Each row is a point on a landscape with many valleys, with its height.
A ball rolls from a point to the lowest of its 4 nearest points, and stops where none of them is lower. Distance is the straight distance between rows; heights are no part of it.
<523>: [ 97 106  99 178 128  87 121 115 148 124 110  66  83 150 106 125 174 127
 212 143  79  75 125 118 124  73]  (h 113)
<1092>: [126 118  90 191 150 152 153 172 184 125 129 169 160 124 113 168 184 145
 125 192  36 175 102 142 105 117]  (h 209)
<1530>: [132 149 145  85 125 115 106 165 140 115 117 109 103 182 150 152  95  90
 154 101 116  77  92 137 135 106]  (h 177)
<643>: [145 112 145 154  99 154 105 130 114 140 108 175 130  79 144 121  89 138
 104 121 166 127 133  94 121 151]  (h 350)
<1184>: [112 131 108 142  84 146 140 130 146 122 126 124 181 139  57 141 211 148
 162 170  40 172  90 184 116  91]  (h 144)
<1478>: [120 164 141 137 127 133 146 139 142 117 109  93 103  99 115 115 151 104
  84 146 184 132 121 103 114 159]  (h 287)
<196>: [157 124 105  76 171 128 100  38 133 183  78  99 104 120 146 101 132 121
 191  88 105 140 133 166 127 172]  (h 263)
<342>: [ 98 122 138 143 120 114 108 107 129 136 159 101 123 117 115 111 145 124
 116  89 162 128 166 125 130 144]  (h 303)
<560>: [156 139 106  50 156 123 115  63 123 156 122 113  69 160 170 122  92 116
 164 113  63 143  96 194 141 191]  (h 345)
<1201>: [166  73 170  96 107 136  74 166 104 118 133 126 150 120 182  86  46  98
 146  61 120 103 105 101 116 101]  (h 254)
<1363>: [138  87 164  93  94 121  78 177 100 114 151 119 164 110 123 118  39  80
 122 104 150  96 137 138 132 139]  (h 291)
<1106>: [137 101 132 102 128 115 114 136 138 146 164 146 114 143 127 148  43 102
  98 105 143 134 129 157 124 186]  (h 492)
<1732>: [127 107 139 122 105 158 120 162  95 113  83 146 172  95  84 139  76 128
  80 197 162 132 156 114 156 145]  (h 241)
<1489>: [125 147 140 114 120 162 156 165 114 114  87 143 170 107 121 111 114 146
  98 209 166 149 154  79 110 119]  (h 284)
<1699>: [129 113 162 135 122  98  97 133 127 133 167 115 170 104 115 136  61 100
  98 107 157 132 195 157 127 132]  (h 351)
<528>: [161  97 152  81  96 154  93 192  90 120  47 147 118 107 170  95  50 142
 106 143 107 117 120 141 131 132]  (h 515)
<1504>: [ 99 194 124 145 166 158 152 198 140 130 109 149 203 102 124 134 174 141
 127 173 119 134  65 147  70 138]  (h 192)
<86>: [123 112 144 114 109 109 109 150 124 147 137 172 136 146 119 162  67 155
  85 134 155 149 130 116 157 177]  (h 589)
<1129>: [173 107 150 113 100 136 133 152 117 149 154 108 166  67  93  86  58 130
 101 152 167 138 193 128 113 111]  (h 30)
<834>: [ 95  97 154 182 147  95 123 118 115 135 164 107 144  96 147 117 152 125
 191  81 137  52 147  89 112  95]  (h 273)
<1318>: [124 126 151 153 118 160 139 126 123 116 139 142 175  93 134 117 124 137
 121 147 146 140 162  79 115  96]  (h 226)
<1747>: [129 122 150 101 147 106 105 125 135 152 138 145  82 128 150 131  89 137
 122  65 154 122  92 130 143 153]  (h 367)
<309>: [124  82  74 163 131 135 133  88 189 130 130 100 104 141 109 152 172 160
 199 138  73 120 133 140 164  85]  (h 107)
<2035>: [134 120  70 183 136 116 166 100 140 123 148 137  91 137 118 151 166 154
 130 138 101 107 150 142 157 130]  (h 82)
<708>: [154 143 103 162 142  70 128  80 163 137 167 160  84 170 115 137 137 177
 135  95  76  89 144 156 149 119]  (h 52)
<2020>: [129  83 148 135  90 129 137 142 115 128 158 172 157 115 140 183  84 139
 108 143 126 151 158  74 155 152]  (h 501)
<2104>: [ 76 174 163 113 114 145 127 124 143 106 128 100 136 108  94 139 144  79
  84 163 193 182 178 105 127 169]  (h 307)
<903>: [105 151 121 163 172 130 196 190 147  98 163 124 174 128  87 137 180 108
 137 175  96 163 153 118  64  83]  (h 157)
<1902>: [121 170 125 115 152 122 125  89 132 141 101  64 116 150 122  89 209 126
 158  85 135 148 126 160 138 113]  (h 249)
<1856>: [123 130 121 135 126 124 115  80 112 150 122 117  83 146 149 117 157 119
 107  70 162 157 110 146 143 157]  (h 342)
<1686>: [128 123 118  65 128 119 118 125 142 137 121 119  64 185 178 133  86  76
 154  76 124 121  73 170 141 159]  (h 558)
<2149>: [167 148 111 127 128  65 142 119 132 120 158 152  78 141 144 128 105 168
  57 105 142 106 133 153 138 144]  (h 225)
<504>: [103 137 148 137 147 103 122 117 121 126 134 119 116 112 127  97 141 111
 119 123 174 107 112  81 115 105]  (h 183)
<1305>: [188 125 169 138 128 187 153 172 105 122 110 124 177  69 129  81  80 175
 113 200 183 155 176 100 109 107]  (h 411)
<2083>: [113 149 114  79 118 117 122 115 100 139 108 115 102 141 139 141 114 116
 127 101 114 162 121 179 151 181]  (h 334)
<421>: [125 141 144 124 112 142 134 149 108  99  81 148 120 104 126 120 135 125
  77 198 142 103 132  89 128 126]  (h 237)
<793>: [137 119 151 133 110 192 142 140 122 121  99 140 145  64 150 100 103 157
 130 201 151 120 144  82 127  77]  (h 289)
<1804>: [111  90 154 176 132 126 119 138 122 133 152 147 169 114 143 138 137 129
 138 121 143 172 159  97 137 138]  (h 326)
<362>: [147  71 142  78 138 131  89 133 144 131 170  79  91 187 185 172  69  82
 139  58 115 101 115 154 154 147]  (h 425)
<913>: [163  61 129  94 130 117 107 146 149 126 155 151 121 171 168 123  38 148
  83  92 134 103  96 129 143 155]  (h 683)
<1211>: [121 140  95 129 148 129 147 167 154 128 147  84 140 153  87  97 177 130
 192 150  89 109  78 166  98  63]  (h 129)
<1155>: [119  79 127  77 128 130 127 143 120 107 135 150 124 174 157 143  61 104
  91  92 129 103 121 132 158 149]  (h 569)
<2090>: [141 165 134 146 147 156 143 172 134  97  78 128 140 131 146 134 149 138
  95 213 170 160 127  94 117 139]  (h 281)
<1477>: [ 89 109 108 183 146 112 169 161 154 102 133  95 134 127 111 126 177 115
 173 136  78  81 116 117 132  51]  (h 122)
<1361>: [138 120 171 131  81 132 119 123 100 108 144 152 172  73 121 121 109 136
 160 124 161 104 171  97  98 120]  (h 321)
<450>: [140 113 110 185 130 132 167 113 152 100 146 169 135 115 155 156 122 174
  72 158 119 137 171  75 134 120]  (h 243)
<360>: [119 126  99 130 126  99 116 100 117 140 160 165  75 147 162 136 131 146
 103  70 150  92 111 137 147 140]  (h 299)
<937>: [149  79 157 119 118  94  92 109 122 150 168 181 126 146 163 171 111 143
 153  58 146 108 151 147 156 143]  (h 349)
<993>: [ 99 101 115 142 183 143 173 175 145 116 169 109 176 128 116 112 166 147
 144 108 125 124 135 118  95  39]  (h 258)
<1288>: [119  97 141 189 124 147 183 135 108  93 116 174 148 112 160 166 110 138
 175 176 110 123 134  88 131  77]  (h 257)
<1878>: [126 125 113 131 123  99 103 105 127 155 158 147  96 158 156 150  90 134
 112  85 127 113 121 150 148 130]  (h 201)
<901>: [123 147 143 115 126  69 102 159 123 134 107 113 107 110 110 113 127  87
  97 130 160 107 116 113 117 131]  (h 246)
<831>: [143 102  75 118 119 160 127  97 130 122 118  96 146 150  96 146 194 168
 186 127  71 167  99 167 161 122]  (h 121)
<614>: [118 127 107 173 115 130 130 137 159 116 133 138 129 142 140 139 183 128
 105 116 116 172 121 100 134 136]  (h 223)
<1753>: [116 102 157 161  95 157 155 116 108 103 126 196 131  93 157 141  87 152
 177 127 123  51 134  98 114  92]  (h 266)
<41>: [130  83 147  95  97 117  84 144 120 118 153 128 187 118 123 160  44  97
 103  91 129 126 140 161 147 157]  (h 376)
<1475>: [111 142 137 119 133 113 126  72 122 177  97  69  74 152 110 106 188  94
 195 138 114 109 122 154 146 151]  (h 238)
<1273>: [113 110 147 197 132 163 195 167 133 130 138 159 202  99 146 189 159 125
 135 155  91 197 131 101  84 109]  (h 269)
<1744>: [112 132 133 140 135 130 122  53 141 142 111 109  81 140 109 126 188 135
 157  91 150 135 132 155 157 115]  (h 276)
<1296>: [107 154  84 135 110 163 144 110 102 141 144  92 179 133  61 121 196 158
 178 134  80 180  85 194  96 112]  (h 136)
<926>: [130 123 152 111 124 152 127 115 118 139 148  39 142 122  94 146 152 114
  88 126 145 201 192 184 127 160]  (h 219)
<1424>: [191  63 146 107 111 151  77 192 118 115  99 147 147 124 124 105  28 101
  82 117 153 132  83 168 125 181]  (h 838)
<1566>: [129 145 143 122 155 140 158 143 125 122 145 103 164  88 100 102 118 127
  98 152 140 150 176  87 105 108]  (h 161)
<807>: [165  76 148 117 101 153 148 172 114 110 101 167 152 108 126 151  49 173
  84 184 161 140 173  99 149 136]  (h 335)
<1636>: [147 148  71 109 148  90 130 102 163 127 119 124  84 135 126 125 148 159
  97 150 123 149 149 147 122 158]  (h 262)
<1438>: [105 109 146 176 118 155 146 180 138 141 192 132 205 101 112 147 155 130
 112 128 115 188 140 125 105 119]  (h 232)
<1673>: [112 124 128 134 118 114 111  89 123 137 133 118 101 131 123 160 164 110
 151 132 127 127 143 119 165  98]  (h 278)
<415>: [ 89 168  75 175 172 112 151 174 195  87  84 104 117 116 125 108 200 123
 153 177 122 123  84 142 109 126]  (h 156)
<509>: [ 98 161 114 158 116 132 142 104 151 120 147  86 141 148 107 125 190 115
 153 129  86 166 155 140 142  99]  (h 133)
<2085>: [133 145 116 160 154 159 159 177 165  99 103 162 137 120 155 154 157 140
 101 174 129 139 117  84 138 130]  (h 245)
<1581>: [151 131 127 136 120 110 134 144 129 133 135 190 109 143 170 111  82 180
 109  80 116  44  94  93 138 106]  (h 73)
<1021>: [142  96 119 120 100  98 131 156 128 100 164 205 135 159 164 142  57 175
 117 115 116  82 149 128 159 125]  (h 214)
<445>: [133 126 174 153  94 170 180 143  97 100 125 151 177 101 149 152 101 136
 129 181 158 156 177  86 121  96]  (h 302)
<1583>: [137 131 121 128 126 142 151 169 135 127 115 150 136 106 107 175 119 136
  86 206 152 161 166  91 149 152]  (h 306)
<1954>: [104 164 153  99 128  97 101 109 105 151 104  92  87 164  89 111 136 106
 150 101 127  67 153 174 137 106]  (h 333)
<338>: [136 146 113 113 127  94 122 142 142 130 133 166  77 165 150 103  90 122
 117  87 112  65  96 135 123 107]  (h 21)
<188>: [115 153 101  98 149 146 121  36 127 144  93  87 110 149 115 136 150 122
 156 116 114 183 144 171 132 182]  (h 228)
<1498>: [131 122 121 120 115 137 110 159 116 125 129 170 111 109 140 114  56 129
 111 132 158  87 131 106 144 118]  (h 242)
<1899>: [188 108 138  97 130  98 133 162 146 116 151 144 112 190 185  89  60 151
  75 114 126  80  93 103 140 133]  (h 749)
<1018>: [121 115 143 158 125 148 157 140 124  90 115 161 150 112 134 123 134 110
 127 166 139  91 158  87 129  87]  (h 230)
<411>: [145 116 161 137 119 173 146 180 127 111 134 123 188  82 133 126  92 149
  99 175 173 174 176 109 120 129]  (h 348)
<1239>: [146 151 100 112 114 109 108  67 130 158  88 127  63 161 112 124 137 121
 181 106 103  84 121 177 159 160]  (h 344)
<1267>: [143 145 101 145 154 172 165 175 170 126 130 191 155 127 142 178 159 175
  92 159 130 192 110 123 136 156]  (h 288)
<1083>: [128 163 144  88 130 122 110 133 119 146 125  91  95 122 105 122  83  69
 108  90 149 105 132 158 127 144]  (h 282)
<741>: [ 85 148 120 117  95 108 131  73 110 132 110  54 120 151  86 165 158 103
 128 172  83 168 152 155 172 142]  (h 229)
<2000>: [119 163 103 158 133 126 134 168 151 126 136 139 171 117 101 169 214 149
 130 157  90 167  60 190  90 138]  (h 167)
<307>: [109 157 127 131 140 121 134 163 140  91 142 125 139 122 117 158 177 103
 115 177 127 146 134 106 126 129]  (h 264)
<1833>: [124 125 140 124 117 140 113  79 130 138 146  84 132 136 115 147 168 132
 115 127 131 190 150 160 142 152]  (h 206)
<922>: [118  87 158 148  89 121 145 132 121 128 172 119 184  85  95 142 123 118
  99 134 173 191 171 104 129 137]  (h 381)
<1509>: [111 132 112 134 123  77  84 110 114 139 140 143  85 166 149 167 128 111
 141 105 121  75 139 138 156 132]  (h 301)
<1677>: [131 109 140 123  92 135  89 164  78 122 118 186 117 120 187  85  81 133
 161  73 125  67 119  90 125  90]  (h 212)
<947>: [125 151 157  82 140 111 102 104 106 178 126  73  81 132 113  91 121  84
 135  77 123 113 101 182 118 155]  (h 251)
<813>: [ 92 136 108 195 140 115 161 155 131  93 115 106 142 119 123 113 178 124
 154 180 106 102 118  98 114  80]  (h 131)
<2003>: [140 123 103 152 105 140 144 120 140 104 122 192  99 104 144 127  99 125
 139 130  93  63 109  81 127 102]  (h 275)
<351>: [ 89 149  97  91 129 182 125 124 101 144 154  94 189 133  60 112 183 125
 162 172  70 201 152 166 145 108]  (h 146)
<193>: [101 133  90 174 134  74 126 111 138 119 135 124  78 136 122 122 167 123
 168 107 109  88 138 125 129 110]  (h 104)
<1941>: [ 88 160 124 157 148 156 172 186 162 111 147 131 179  99 113 114 156 148
 133 129 145 134  90 142  81  96]  (h 222)
<1587>: [103 169 114 184 150 125 154 155 149 153 143 155 176  97  53 128 199 143
 147 160 112 153  84 183  53 113]  (h 166)
<845>: [155  97 133  69 127 107 117 119 139 110 157 116  84 189 160 165  71 108
 109  80  90 110 105 164 168 143]  (h 410)
<1147>: [159 103 120 103 124 146 120 196  93 113 102 185  99 141 156  83  68 189
  80  98 113  93  79 101 138 114]  (h 163)
<754>: [144  98 146 155 115 157 148 151 131 137 137 147 177  89 150 149  82 155
  87 169 164 174 172 107 140 157]  (h 402)
<1688>: [158 147 111 117 120  45 116  98 152 168 168 133  87 177 165 113 131 168
 117  73  85  77 116 178 128 147]  (h 152)
<1805>: [138 134 178  69 131  93 101 157 117 139 129 124 151 135 119 121  59  84
 151  73 175  87 154 126 116 106]  (h 385)
<764>: [129 124 134 169 144 157 166 160 125 107 162 170 194  79 158 172 139 160
 129 130 127 189 122  81 132 119]  (h 274)
<20>: [128 156  60 161 138 138 132 137 162  86 115 145 106 145 124 116 182 154
 104 154  82 150 106 164  82 124]  (h 207)
<717>: [112 143 112  74 108 147  97  68 130 167  82  98  90 166 114 175 117 109
 153 133  60 122 147 177 150 144]  (h 312)
<2016>: [110 121  96 181 132 132 150  84 140 129 128 109  98 143 135  93 198 135
 183  69 145 119  72 142 131 115]  (h 120)
<1096>: [150 133 181  72 129 119  97 121 130 143 130 107  80 153 169 122  64  75
 152  71 148 127  66 147 125 167]  (h 553)
<1567>: [112 188 100 131 141 163 168 182 124 101 148 107 152 158  53 120 184 135
 119 159 151 142  91 156  82  97]  (h 250)
<818>: [108 143 134 108 135 107 101  98 109 124  76  84 120 139  82 158 138  83
 114 144 106 150 144 156 152 148]  (h 224)
<1689>: [ 89 173  88 167 128 113 151 175 175 100 105 107 166 142  91 135 209 123
 153 178  90 160  93 174  86 150]  (h 178)
<72>: [118 104 142 137 135 113 113  63 109 171 128  72  94 176 126 109 170 140
 196  68 111  88 114 167 165 106]  (h 279)
<841>: [134 158  87  96  98 110 134  88 123 108 110  84  83 138 110 163 173 121
 102 169 119 184 161 167 125 154]  (h 221)
<408>: [156 111 151 118 135 159 113 166 115 132  54 106 155  64 108  90 110 131
  83 194 182 157 142  78 123 143]  (h 343)
<1041>: [127 137 133  93 113 122  91  73 106 161 115 105  69 132 138 129 120 106
 133  93 117 130 101 181 144 166]  (h 294)
<495>: [125 177 122  72 132 147 147 146 138  91 141  91 121 113  89 101 170 138
  77 144 186 182 142 132  88 152]  (h 325)
<382>: [130 121 184 148 138 181 116 105 104 134 138 151 142  74 152  86 121 139
 136 133 175  81 134  62 100 108]  (h 337)
<414>: [137  94 125 120 116 102 120 125 111 145 157 215 128 139 168 108  85 130
 131  90 135  86 102 112 138 120]  (h 124)
<103>: [ 97 123 126 160 143 122 170 135 152 188 177 126 163 130  31 121 153 166
 165 151  72 131  83 169  95  68]  (h 143)
<810>: [124 133 126  73 112 104  99 147 133 122 116 145  76 129 131 121  75  78
  96 107 138 120  78 151 128 153]  (h 390)
<372>: [133 139 132  90 120 139 149  83 121 135 158  46 136 161  78 123 136 117
 133 137 131 171 164 155 127 102]  (h 220)
<90>: [138 165 142 136 162 169 153 197 116  93 142 109 193 104 115  99 140 160
 115 159 157 170 116 110  97 111]  (h 265)
<1387>: [125 155 164 102 123 138  92 159 121 132  62 140 137  87  95  90 102 110
  93 185 171 130 129 103 113 159]  (h 395)
<989>: [143  86 123 124 141 137 109 137 133 148 131 158 137  90 125 131  46 164
  69 106 179 126 107 123 144 196]  (h 671)
<42>: [111 148 129 146 144 159 144 149 157 121 121 159 131 105 160 103 158 143
 113 151 154 108 124  70 103 124]  (h 231)
<1528>: [117 103 125 171 124  89 109  84 112 147 143 115 125 116 154 131 167 120
 159  82 166 127 126 128 134  99]  (h 236)
<1405>: [120 129 127 162 141 116 134  95 156 127 150 121 112 136 148 111 175 119
 127  85 163 108  96  99 140 127]  (h 174)
<957>: [136 139 123  94 151 183 101  57 121 209 106 114 110 148 155 163 108 124
 186  80 112 107 128 187 154 167]  (h 315)
<1731>: [113 133 110 135 113 127 120 125 123 114 129 116 107 115 131 139 138 141
  75 123 173 165 135 138 136 173]  (h 255)
<1672>: [140 111 128  75 139 102 105 132 150 126 138 117 101 193 159 182  88  99
 140  92  79  96 126 151 156 126]  (h 295)
<712>: [127  96 109 172 146 117 157 130 134 152 134 167 126 116 159 142 132 168
  94 114 150 107 131 105 131 118]  (h 182)
<1402>: [124 140 137 103 129 116  66  78 117 151 137 132 116 167 142 164 107 104
 133  84 116 102 140 142 155 160]  (h 336)
<1153>: [160 139 105  76 118 112 118  79 145 155 122 103  65 200 151 173 107 125
 156  89  63 110 110 176 132 144]  (h 353)
<520>: [121 145 172 114  97 161 145 141  88 115 126 148 182  90 121 131  82 150
 139 201 110 138 198  99 130 131]  (h 359)
<2093>: [122 137  88  93 107 133 154 144 145  89 114 128 132 134 128 140 188 149
  84 167 139 221 135 131 120 177]  (h 210)
<990>: [142 145 140 101 126 135 164 169 127 115 164 114 170  92 107 112  88 105
 119 150 138 143 210 112  95  97]  (h 115)
<164>: [161 120 114  78 152 154 116  39 119 184  81  73 116 149 149 122  90 102
 164 127  55 149 115 147 123 191]  (h 297)
<1020>: [123 129 120  54 121 181 131  23 111 177  80  51 153 151  91 127 129 107
 176 135  83 120 170 165 122 144]  (h 308)
<222>: [159  81 129 102 139 136  87 166 147 142 113 174 118 140 147  98  59 126
  75  91 161 117  76 137 157 171]  (h 765)
<1380>: [124 136 156  94 118  94  81 134 123 145 134 147  94 122 143  91  97  72
 131  52 172 107  65 101 129 149]  (h 480)
<799>: [129  89 154 156 121 156 130 102 103 158 165 167 156 113 171 134 106 150
 125 115 146 115 143  84 128 108]  (h 248)
<336>: [126 167 134 145 161 161 168 168 160  95 114 178 177 103 169 138 157 150
 124 217 145 143  85 106  86 101]  (h 213)
<1419>: [111 138 130 165 134 134 138 111  99 127 122 172 127  91 187  87 124 156
 142 114 171  88  98  41 118 125]  (h 363)
<1578>: [138 147 102 173 150  98 150 106 145 127 143 163 102 114 131 118 132 182
 111 110 136  89 125 114 135 140]  (h 125)
<274>: [148 114 186 166 105 186 171 147 108 116 125 144 179  73 135 134 106 162
 110 170 141 175 159  91 105  91]  (h 360)
<1047>: [196  99 125 139 161 174 145 136 126 132 127 159 144  91 156 133  99 210
 100 207 168 162 135  83 134 127]  (h 310)
<1555>: [113 122 158 109 115  91 118 106 118 127 133 103 137 121 105 144 118  81
 129 105 144 116 168 139 145 134]  (h 319)
<2098>: [121 155 108 142 115 110 138 110 141  84 118  69 104 140  81 113 198  81
 154 151 122 145 132 144 133 100]  (h 130)
<2139>: [117 123 132 125 150 125 146 129 127 157 166 105 132 155 130 101 172 119
 169  79 155 119 164 144 124  69]  (h 283)
<416>: [126 165 130 116 125  80 112 115 111 160 108 115  85 186 133 153 148 101
 173 102  88  86 130 157 150 117]  (h 324)
<121>: [167 164 108  66 143  88 136  54 159 141 122 127  43 156 156 107 133 146
 155  93  93 124 117 189 107 164]  (h 424)
<1228>: [139 151 137  96 146 124 118  93 101 122 113  64 169 132 109 104 190 124
 118 163 117 224 129 170 109 159]  (h 151)
<2029>: [115 147 130 154 128  86 133 102 129 115 107 147  68 134 123 105 176 109
 152  93 160  81  95  99 126 106]  (h 128)
<1889>: [122 126 155 134 110 160 117 129  83 105 122 172 175  91 135 118  84 153
 120 160 130 121 160  90 130 130]  (h 277)
<1200>: [137  72 151  78  90 127  92 156 105 104 126 145 150 173 191 100  55  75
 144  79 129  85 115  89 126 113]  (h 247)
<555>: [155 163  86 179 138 122 181 133 182 108 137 154 144 155 144 113 169 188
  81 160 137 151 131 128 137 137]  (h 298)
<950>: [101 136 118 110 124 133 119 100 121 119 124  82 116 112 114 141 178 117
 109 135 151 176 140 132 129 158]  (h 205)
<1986>: [119 125 102 165 131 112 131 116 150  95 107  83 109 146 105 108 215 140
 179  95  97 139  67 150 129 110]  (h 112)
<1774>: [122 124 147 165 147 147 200 138 128 121 157 117 169 104 127 117 121 120
 153 144 142 125 149 104  97  44]  (h 293)
<996>: [166  84 150  65 107 145  90 189 111 109  76 144 134 141 170  75  57 103
  96 110 123 100  88  96 140 112]  (h 352)
<1128>: [103 153 147  82 120 126  98 103  94 157 109 114  96 164  96 151 141 104
 161 104 101 114 116 147 145 139]  (h 323)
<2032>: [116 132 127 131 131 161 160 129 138 126 170 103 176 118  80 147 164 124
  96 148 110 193 168 131 132 122]  (h 154)
<236>: [115  88 163 111 137  90  80 149  88 120 156 188 142 130 162 135  85  98
 166  80 134  76 117 106 127 116]  (h 180)
<310>: [134 117 120 115 109 130  78 180  98 123  96 201 116 130 176  99  80 145
 134 128 146  86  82  86 113  97]  (h 240)
<1075>: [124 120 101 175 134 143 163 119 139 120 154 113 148 141  88 137 194 145
 156 139  91 156 101 138 120  99]  (h 132)
<1680>: [140  74 161 127 106 137 118 142 122 145 113 140 130 102 112 149  60 111
  74 145 164 160 127 155 161 202]  (h 638)
<391>: [150  84 142 154 119 181 141 133 114 129 130 183 131  74 167 150  84 191
 141 175 154 115 126  82 151 111]  (h 290)
<622>: [156 142  79 163 162 113 135  68 165 121 144 132  72 151 120  91 198 193
 149 117 108 114 115 149 118 138]  (h 126)
<1479>: [111 117 125 182 138 133 166 173 146 125 176 131 174 129 113 166 183 123
 141 160  81 161 126 101 123  95]  (h 164)
<2067>: [114 132  95 136 117 142 134 124 127 123 134 122 145 119 125 171 178 129
 101 133 130 220 139 130 142 152]  (h 181)
<137>: [161 102 114  85 129 126 128 122 143 146 138 108  74 164 167 120  48 127
 135  58 136 123  90 174 143 182]  (h 675)
<1461>: [119 130 136 133 103 112 123 144 111 124 143 122 149 100  98 160 119  77
  99 162 148 144 195 108 146 155]  (h 328)
<745>: [114 154 115 115 142 137 149 126 120 108 157  89 164 142  97 112 196 108
 115 144 119 187 147 161 104 114]  (h 141)
<1139>: [122 147 140 150 133 121 122 152 115 129 100 180 127 115 155 120 110 123
 118 166 130  80 143  85 114 141]  (h 179)
<1002>: [101 130 144 124 125  97  85 135 104 137 142 134 109 120 127 151 107 100
 121  96 149 111 110 149 134 157]  (h 327)
<1394>: [ 96 148 134 127 135 128 152 149 134 111 148  83 179 130  65 149 176 103
 117 192  83 172 168 118  91 105]  (h 147)
<794>: [124 169 101 122 119 157 121 121 133 107 136  89 161 161  81 143 207 119
 124 163 101 186 148 159 115 137]  (h 140)
<1939>: [125 132 132 184 133 139 177 167 135 114 153 130 198 102 129 138 169 140
 126 133  91 175 135  94  96  86]  (h 204)
<1344>: [127 118 109 112 128 156 100  44 130 163  87  87 111 181  76 137 178 129
 199 108  87  87 135 156 163 113]  (h 292)
<2070>: [145 154 138 122 127 112 131 146 111 140 117 189  89 114 145 107  84 137
 103 144 133  67 109  89  97 124]  (h 127)
<71>: [150 107 115 149 155 151 120 131 115 136 111 165 122  73 147 117 109 160
  89 127 172 145 132  73 149 144]  (h 267)
<1231>: [115 113  75 163 132 109 116  73 158 134 117  95  62 154 124 120 193 132
 207  92  90 101  98 134 152 111]  (h 97)
<2100>: [110 127 167 118 117 107  81 149 110 158 165 132 150 133 124 148 102  68
 149  85 138  82 169 123 149 116]  (h 368)
<1788>: [122 114 163 149 109 124 130 119 118 118 142 171 160  89 146 125 106 131
 146  87 167  94 155  91 123 100]  (h 296)
<1104>: [130 115 173 106 128 110  96 154 114 142  99 117 131  72 109 106  65  98
  97 122 187 116 121 130 109 158]  (h 318)
<1366>: [102 145 141  95 150 132 108 127 145 148 170  72 130 150  77 137 110  76
 126 120 165 100 180 162 118 115]  (h 338)
<676>: [174 120 118 133 152 159 112 152  94 142  94 197  96  89 173  97  75 177
 102 166 140  99 102  93 127 118]  (h 186)
<862>: [137 154 137 128 127 166 127 161 141 108 144  93 167 108 121 136 164 151
  84 138 175 196 120 131 114 157]  (h 305)
<1806>: [137 171  82 150 127  76 114  97 151 121 114 153  70 129 127 115 126 163
 115 109 127  81 124 141 149 130]  (h 94)
<1959>: [119 152  80 147 138 112 130 112 116 114 121 128 102 148 117 123 223 158
 148 119 122 192 103 159 110 140]  (h 155)
<994>: [100 168 139  99 117 103 140  99 145 133  86  81  68 138 113 121 178  99
 125 151 136 134 112 145 111 166]  (h 227)
<1854>: [123 190 102  78 110  80 108  91 111 137  80 114  60 156 138 115 136 100
 142 105  96 118 117 171 128 168]  (h 346)
<1791>: [115  85 129 181 136  86 127  93 137 149 160 163 122 148 143 165 151 124
 171 110 100  69 145 124 151 100]  (h 119)
<1512>: [110 143 169 102 150 110 120 114  79 116 133 128 150 130 102 148 105  96
 147 116 120  44 174 150 145 111]  (h 354)
<1884>: [155  51 157 115 138 130 117 127 162 108 150  95  91 211 162  87  26 116
 103 112 116 118 104 100 154 130]  (h 794)
<1956>: [119 162 115 108 132  77 112 153 125 107 110 157  69 138 129 129 104  78
 142  85 136  65 104  91 131 117]  (h 89)
<1521>: [147 151  52 146 149  84 127  50 162 125 103 105  60 163 119  97 186 166
 184 110  89 134 123 145 130 134]  (h 111)
<301>: [138 119 113 120 145 117 136  39 127 157  82  87  91 149 141 101 195 116
 166  82  93 104  93 158 147 141]  (h 256)
<151>: [118 149 167 131 137 100 104 120  95 150 130 130 167  90 108  78  89 117
 122  99 165 101 113  81  93 125]  (h 268)
<1210>: [152 115 165 111 102 141 117 180  72 113 109 136 174 109 108  96  66 104
  99 145 128 114 156 108 126 127]  (h 96)
<677>: [154 110 106 156 164 175 131 180 147 126 138 159 192  98 160 166 125 191
  92 174 159 189 107  97 116 138]  (h 320)
<1917>: [ 97 125 127 169 125 116 138 100 165 112 109 100 109 147 112 131 190 102
 153 152  64 111 110 133 126 105]  (h 123)
<134>: [ 93 108 129 176 126 102 138 122 128 114 142 146 143 126 127 146 139 117
 110 160 105 131 163  82 143 116]  (h 270)
<680>: [157 123  99 155 147 175 145 144 131 102 108 161 127 107 188 144 114 152
 108 194 134 114 118  70 131  79]  (h 272)
<1207>: [115 187 137  67 123 106 135 101 109 144 115  60  86 121 111  97 144 101
 144  94 141 145 142 164 109 120]  (h 235)

Where does a ball stop that starts at each point below?
<1884> -> <338>
<1201> -> <338>
<2139> -> <1231>
<391> -> <708>
<71> -> <708>
<1344> -> <2067>
<834> -> <708>
<957> -> <2067>
<450> -> <708>
